Each row is a point on a landscape with many valleys, with its height.
A ball rolls from a point to the lowest of its 3 nearest points, and stops where none of them is lower. Distance is the straight distance between rows; heights are no part of it.
<229>: [ 19  10 -19 -24   0   0  19  12]  (h 0.64)
<333>: [-42 -12   2  20  -4  11 -16 -14]  (h 6.20)
<445>: [-39  16  15  25  11   6   1  -6]  (h 2.97)
<387>: [-32 -33 -20   6  -4  15  -8 -18]  (h 3.63)
<423>: [ 24 -29   3  -3 -18  -1 -13  -6]  (h 3.35)
<23>: [ -8  10 -11  -8  20   6  23  -8]  (h 1.80)
<218>: [15 15  8 -1 16 -4 17 -3]  (h 0.54)
<209>: [-11  19  25  23   6  -6  -4   0]  (h 2.71)
<374>: [ 40  -3   1 -16   0  -5   8   6]  (h 2.10)
<18>: [ 42 -10  11 -11  -7  -8   2   3]  (h 2.26)
<524>: [-27 -12   1  19 -20  -3 -45   6]  (h 4.29)
<97>: [-12   0 -23 -15  13   7  19  -4]  (h 0.21)
<150>: [ 27 -16  13   0 -17  -4 -13   0]  (h 2.60)
<41>: [  4  -3 -37 -33 -20  12  16  21]  (h 5.49)
<401>: [-19 -26   1  12 -18   5 -31 -10]  (h 3.91)
<74>: [ 30  20  -1 -15  10  -9  19   9]  (h 1.38)
<16>: [ 25   8  18   5   8 -10  10  -4]  (h 0.63)
<418>: [ -1 -33 -19 -10  -8  11  -2  -9]  (h 0.53)
<300>: [ 33 -14  -9 -23  -8  -3   3   3]  (h 2.99)
<341>: [ -2 -11 -30 -24  -5   4   9   2]  (h 4.15)
<15>: [  2 -14   6  14 -16   4 -20  -2]  (h 3.32)
<657>: [-31 -13  -1  16 -11 -16 -54  24]  (h 4.50)
<578>: [ 2 19  7  1 22 -4 24 -5]  (h 0.60)
<293>: [-10  -9  10  18 -19 -12 -43  16]  (h 4.54)
<146>: [  2  20 -27 -28   2   8  28  13]  (h 2.11)
<200>: [ 19   8  -8 -14   9   1  15   4]  (h 0.44)
<476>: [ -8 -12 -11  -7   5   5   8 -10]  (h 4.51)
<465>: [ 9  5 -2 -7 12  0 16 -6]  (h 0.88)
<397>: [-19  20  17  25   6   1  -2  -5]  (h 2.89)
<390>: [ 30  27   4 -17  15  -9  27   8]  (h 1.81)
<37>: [-13 -32 -20  -4  -4  10   1 -15]  (h 1.74)
<540>: [-32  29  14  26  14 -22 -33  18]  (h 2.35)
<650>: [ 20 -22 -21 -25 -12   0   5   4]  (h 4.64)
<265>: [-23  14  19  22  -2 -12 -31  13]  (h 1.62)
<405>: [-14  -8  -3   6   7   6   5 -17]  (h 6.12)
<17>: [-36  -3   3  20   9  11  -1 -17]  (h 3.34)
<410>: [ 12  32  -9 -20  13  -1  31  14]  (h 2.21)
<413>: [12 20 26 10 15 -3 15 -6]  (h 0.61)
<571>: [14  0 20 10 -5  0 -5 -5]  (h 2.50)
<108>: [-25   6  15  20  -3  -1 -21   3]  (h 0.56)
<442>: [ 13 -15  10   7 -11  -2 -14  -6]  (h 2.96)
<113>: [ 14 -10 -31 -36 -25   8   8  20]  (h 6.24)
<603>: [ 39   6   2 -19   4 -10  15   8]  (h 1.88)
<594>: [  1 -19 -40 -31 -21   9   9  12]  (h 5.05)
<104>: [-27   5   9  20   5   5  -1  -7]  (h 2.23)
<308>: [30 -5 19  3 -5 -7 -6 -1]  (h 2.37)
<466>: [-47   8   2  20  20  17   9 -20]  (h 4.05)
<12>: [  1   0  22  15 -14  -9 -23   5]  (h 2.81)
<554>: [ -5  -1   7  10   2   3   1 -11]  (h 6.84)
<474>: [ 8 11 28 16  0 -8 -8 -1]  (h 2.61)
<137>: [ 45 -27  -8 -23 -19  -3  -7   4]  (h 4.17)
<641>: [-15  35  34  28   8 -15 -14  13]  (h 2.72)
<274>: [-29  -8  -3  13  -1  10 -10 -13]  (h 4.84)
<294>: [-1 27 -8 -7 26  1 31 -4]  (h 0.71)
<110>: [-18  19 -15  -8  26   8  31  -5]  (h 2.54)
<417>: [ 15 -14   5  -3  -1   1  -2  -3]  (h 3.41)

For each start below, name the point where the ball stops.
<657> => <108>
<417> => <200>
<405> => <97>
<137> => <200>
<524> => <200>
<294> => <218>
<150> => <200>
